Points on a hilly landscape, in no order, each with its height.
A ball rolls from a point to the lowest of its 2 nearest points, and stops where none of them is lower. Distance is the straight distance between rows; heights are no part of it.
Vuvil: [216 147 137 137  89  58 160 115 142  96 119 215 139 140 147 101 141 152
 112 150 121]  h=271
gug: [163 114  40 154 172 105 109 146 195 142 160 110 157 118 100 137  66 115
 110 125 114]  h=90
lole: [181 103  70 145 157 100 152 150 204  97 130 143 127 141 175 133 173 128
  97 139  76]  h=356
Zak: [ 92 100 153 113 160  88  90 173  91 146 139  74 120 164  68 133 202 137
 124 133 138]  h=594
kipap: [101 121 150 126 163  81 118 179 150 133 146  99 118 144 120 153 203 109
 101 134  93]  h=738
veg: [130 132  61 112 147 138 126 165 156 141 127 165 142 124  85 113  35 143
 179 113 152]  h=546
Balu: [182 112  74 157 148 114  94 139 163 133 139 100 126 109 115 115  71 113
 102 122 157]  h=37
dif: [143 183  77 102  63 151 154 148 127 171 132 161 175 131 158 110 116 104
 108 135 146]  h=280
pelo: [136 102  59 140 153 130 155 169 167 124 153 159 147 141 154 139 192 146
  97 139  98]  h=329
gufu: [ 55 151 179 126  68 144 137 115 101 101 100 137 125 114 154 103 109 139
 126 112 115]  h=197
Zuvo: [ 89 101 143 130 171 119 104 146 113 141 145  59  90 133  65 132 204 126
  92 122 126]  h=624
fipuz: [105 120 114 150 106 192 126  86  70 124 128 119 112 103 136  76  99 141
 121 132 179]  h=228
kome: [129 155 179 129 100  54 118 121 105 136 145 106 160 144 130 153 125 147
 138 144 129]  h=434
vudo: [150 114  99 117 134 128 116 165 193 103 112 210 131 150  98 107  55 136
 189 128  99]  h=595
tebe: [ 78 128 178  97 153 158 132 116 106  82 106 151  94 118 148 192 124 130
 180  81 109]  h=162
tegen: [124 139 187 136 114 132 151 106 100 124 119 156 126 156 124 118 159 161
 148 150 120]  h=512
Reg: [211 110 113 143 125  89 159 116 170 108 129 131 114 121 175 139 150 112
 112 138  85]  h=346
Karuk: [156 140 104 115 114 197 121 133 111 169 119 137 123 126  97  76  90 112
 132 135 186]  h=460
muvu: [163  69 101 159 154 120  98  67 156 101 125  93  85 105 143 133  89 101
 133 120  95]  h=347
Koz: [115 142 153 131 143 108 131 111 118 115 126  85 121 106 162 183 146 117
 139 105  90]  h=336
Zil: [124 155 152 115 131 126 100 142 110 152 128 122 133 136  85 131  58 128
 160 129 163]  h=235
lav: [118 143 165 145  99  92 141 107 107  96 129 109 131 109 182 169 112 142
 152 121  96]  h=290
vitel: [107 131 121 157  84 143 138  79  83 119 137  83 121  69 187 118 132 115
  92 127 135]  h=368
pifi: [149  90  91 104 152 141  93 162 175 105 136 178 131 116  95  92  42 126
 186 122 129]  h=574
Toma: [154 154 114 109  78 126 191 128 119 149 137 171 157 142 164  96 183 110
 101 162 143]  h=205
tek: [ 89 130 164 121 134  88  96 124  76 127 138  70 128 127  98 161 135 130
 127 108 127]  h=654
ninod: [ 85 112 145 140 141 116  85 108  64 140 137  86 122 140  89 124 103 133
 130 115 163]  h=681
lobug: [128  74 104 133 148 213 128  75 114  99 119 145  69 100 130 107 121 116
 154 116 146]  h=299
rerer: [131 119  47 126 138 164 159 159 180 140 133 140 166 146 140 159 123 137
 154 117 107]  h=743
Vem: [149  60 131 102 165 114  84 131 151  74  96 147  97 147 101 139 104 124
 183 127 115]  h=339
rivu: [130 121 114 126 159 127 111 185 133 125 127 113 132 164 111 143 140 120
 121 143 133]  h=160
vum: [118 157  90 132 103 176 121 153 109 165 139 113 151 128 119  97 103 128
 108 138 196]  h=427
zasip: [108 125 115 120 120 148 150 186 173 117  98 192 151 183 133 137 120 141
 172 127 101]  h=635
Retu: [163 126 125 112 131 157 131 123 132 142 119 153 103 145 102  97  98 136
 152 137 166]  h=482
sorif: [ 84  88 126 172 147 146 118  79  99  99 132  89  93  89 168 111 128 122
 100 103 107]  h=680
maka: [131 131 107 151  87 137 131  70  80 111 129 101 133  99 176 130  71 122
 102 116 133]  h=343
bimep: [134 132 112 123 171 157 121 142 155 148 122  77 104 107 127 148 102  72
 125 104 123]  h=405
Vepo: [102 185 137  96  45 166 188  87  85 181 111 154 144 138 143  82 165 101
 108 145 144]  h=100
mimop: [132  75 121 121 179 125 110 160 149 111 112 166  91 154  86 102 137 130
 175 135 128]  h=364
miz: [142 196 139 105  62 121 155 148 140 163 134 143 195 149 140 128 106 121
 118 151 142]  h=326
bivir: [ 95  99  83 133 172 115 136 176 172 141 164 135 168 137 133 150 211 147
  86 151  83]  h=284
nilam: [192 150 149 129  85 105 142 114 135 127 112 206 131 143 114  82 131 157
 125 128 130]  h=256
nonir: [174 145  87 132 120 129 111 163 155 133 125 173 140 124  97  95  60 145
 142 112 162]  h=523
gim: [138 138 147 142 136 109 122 134 103 149 166  95 161 130 116 137 179 135
  82 175 140]  h=653
gul: [143  93  52 169 159 141 137 147 196 137 159 124 124 115 126 120 154 124
  51 157 102]  h=185
mapem: [113 150 164 131  94 111 149 131 100 147 158 111 176 102 132 126 193 154
 104 181 162]  h=615
Kilu: [146 114 158 143 132  64 132 172 159 135 161 119 149 134 152 155 206 124
 106 156  80]  h=711
fusa: [194  82 127 132 151  79 104 141 179  85  98 172 104 155 109 126  88 138
 157 135 118]  h=318
lal: [168 145 125 135 126  90  90 126 107 147 132 103 140 133  97 119  72 136
 115 124 183]  h=282
kabog: [220 121 109 143 133  65 134 135 152  84 122 169 146 133 138 121 124 156
 114 147 120]  h=288
luk: [ 83 140 123 105 183 153 109 147 162 158 120  66  92 109 127 174 133  82
 139  80 129]  h=461
zuk: [ 96 142 190 122 130 135 133 138 107 145 113 161 148 171  86  88 174 158
 132 149 142]  h=543
fep: [108 156 147 110 108 204 152 107 115 123 115 149 109 117 154 145 120 110
 161 105 132]  h=158
safiv: [145  83 110 141 178 138  82 116 126 132 133 107 105 124  93 100 100 111
 141 136 156]  h=39
fir: [135 193 177 121  86 106 138 135 117 132 126 125 174 140 131 161  87 134
 142 146 154]  h=379
fas: [121 176 168 130  45 132 167  85  97 159 138 138 170 130 121  87 156 159
 117 155 161]  h=97
Laz: [ 74 166 156  99 165 145 108 176 126 160 132  68 130 121 118 174 145 103
 142  90 149]  h=541
Lar: [127  89 102 130 175 122  71 175 127 145 138 113 121 153  86 116 122 111
 129 118 140]  h=94
mise: [180 128 135 140 104  97 156  91 138 101 133 117 116 123 180 155 128 138
 147 129  77]  h=327
Fot: [136 163 147 102  83 154 162 128 120 151 100 154 129 144 146 133 137 123
 157 131 132]  h=230
vozir: [127 148 138 118 118 148 141 180 123 144 118 107 139 146 141 142 130 117
 139 137 130]  h=236
mase: [138 174  77 104  69 120 183 152 127 147 150 183 182 155 179 125 148 117
  95 158 125]  h=241
fomo: [149 103 113 109 126 135 138 149 174 103  97 209 116 155 122 112 113 145
 172 132 104]  h=612
Makav: [133  74 141 157 191 126 127  84 135  81 109 117  85 112 135 136 164 125
 140 115  84]  h=493
vor: [145 135 129 116 121 145 118 150 139 144 105 183 129 144  81  80  65 128
 156 118 138]  h=503
taka: [ 93 143 152  93 158 188 118 125 113 121 108 116 108 115 142 180 108 115
 176  88 124]  h=18
Kegev: [205 107 116 160 154  80 128 125 144  85  96 187 134 129  89 106  94 152
 146 134 147]  h=303
neta: [186  84  98 147 161 109  91  96 135 112 127 122  95 112  97 113  94 124
 104 123 157]  h=7
bita: [ 63 121 171 157  85  99 115 115  63 101 134 101 139 124 170  98 146 154
 106 139 164]  h=430
Nud: [118 121 113 116 171 191 135  82 128  99 106 150  74  98 182 141 175 121
 140 103 116]  h=719
zos: [ 88 149 165 146  55 129 142  65  89 149 127 169 148 130 133  61 134 164
 113 125 146]  h=149
Kulup: [127  89  74 158 186  95 141 162 190 126 172 120 127 128 116 136 190 138
  54 147  72]  h=227
fov: [110 120 162  90 135 162 108 130 116 127 118 118 118 130  95 155  79 115
 185 114 134]  h=154
vif: [118 127 129 107 176  83 111 186 181 127 126  90 104 152 105 172 156 113
 111 108  87]  h=763
mebi: [ 93  74 127 154 182 144 100  86  98 118 134  70  60 104 115 119 142 114
  95 109 123]  h=665
Beb: [131 113 135 129 199 121 142 107 164 109  98 120  81 120 164 165 177 118
 133 114  89]  h=465
gapim: [109  95 120 129 172 118 104 122 123 135 145  53  67 128  73 139 136  99
  99 122 120]  h=648
gak: [144  64 103 154 163 175 104  69 122  89 115 109  81 105 150 129 108 111
 143 133 120]  h=328
Mov: [134 183 129 120 100 162 107 140  98 172 147  70 176 108  97 131 110 119
 107 153 199]  h=370
tisa: [116 142  79 123 140 149 159 176 150 146 157 140 190 159 135 151 159 160
 138 134 111]  h=705
kirud: [ 83 147 165 137  77 113 155 112  94  95 119 133 129 101 203 125 119 150
 137 122 120]  h=245
fup: [117 160 128  98  80 186 179  87  85 151 107 194 131 141 152 110 162  78
 122 135 128]  h=147
Fak: [137 122 157 135 186  80 153 117 186 105 135 109  72 106 171 187 176 115
 120 106  62]  h=435
Tef: [ 79 126 169 127  61 180 130  88 107 124 104 156 131 110 133 101  76 137
 159  95 117]  h=145
babo: [ 85 115 161 181  96  97 142 110  86  95 145  79 129  74 183 103 158 131
  77 125 145]  h=396
labuf: [ 97 130 171  91 189 126 130 131 150 111 110 134 104 136 149 192 150 106
 178  83  94]  h=286
kav: [151 141  98 109  90 159 171  87  94 154 130 186 123 139 153  76 169  98
 100 154 151]  h=179
raruf: [132 136 134 149 138  99 142 170 140 147 169 106 149  97 148 138 202 128
  82 161 116]  h=685
kepek: [155 107 118 144 158 126  97 112 149 122 135  74  92 106 117 165  78  87
 122 110  94]  h=369
mep: [163 104  17 152 146 127 129 144 187 127 154 107 137 119 142 131 112 122
  95 141  89]  h=146
siz: [ 93 141 183  95 106  50 102 143  87 138 135 110 153 161  80 150 140 164
 145 140 132]  h=492
bibem: [111 115 171  96 133  35  72 170  97 148 145  91 134 161  56 143 180 162
 113 150 141]  h=551
ped: [117 160  64 121 120 162 142 183 164 161 135 113 162 125 162 151 123 112
 121 108 128]  h=779
pivo: [ 64 164 179  90 124  94 113 157 103 138 126  66 140 134 103 183 151 116
 149 110 122]  h=614
vit: [129 103 118 130 132 208 103  85  86 129 132 134 100 102 108  80  81 126
 155 125 158]  h=262
remid: [ 98  98 117 132 171 167 128  66 131  90 108 112  76  83 184 138 140 128
 114  77 114]  h=697
bimo: [176 143 150 116  75 141 121  87 146 133  82 202 136 137 104  95  90 144
 156  97 115]  h=234
leke: [109 142 123 132 125 122 170 188 151 117 130 174 174 176 141 145 146 146
 136 143 104]  h=666
zezo: [128 126 164 113  80 185 117  94 131 156 104 176 123 128  96 109  78 128
 168  98 112]  h=196
gam: [150 123 113 153 118 135 111 102  93 119 143  97 133 115 124 131  72 123
 124 126 148]  h=315
Puzu: [ 98 187 149 107  28 133 184  90  99 173 134 116 171 112 144 120 140 124
 111 163 158]  h=26
Foz: [128 133 147 152  91 152 123  75  79 124 112 156 122 128 122  78 102 165
 134 127 146]  h=189
lef: [ 86 142 177 134 116 120 137 106  77 114 136 116 148 131 132 122 139 153
 133 150 150]  h=473
kimub: [117 159 175 125 106 111 140 151 106 145 135 145 163 152 106  95 168 161
 108 176 174]  h=575
Zaf: [ 98 142 168 110 181  89 123 117 168 114 125  84  90 121 150 201 153 106
 131  83  72]  h=390
Gegug: [156 173 138 132 108 107 103 141  94 160 135  94 174 105  97 126  80 143
  78 147 212]  h=317

Call two points neighbours if one is among the 2 nearest of the other. Go from one point of each pair to the other, from neighbour to neighbour, staying as low as possible. Name the highest point that can't be avoided.
neta, Tef => lole
Puzu, lal => Makav
neta, taka => vozir

Two balls start at each pair of points below. Name the first point that both come to, or write -.
mebi, bimep => Puzu
Makav, sorif => Puzu
fir, tek => Puzu
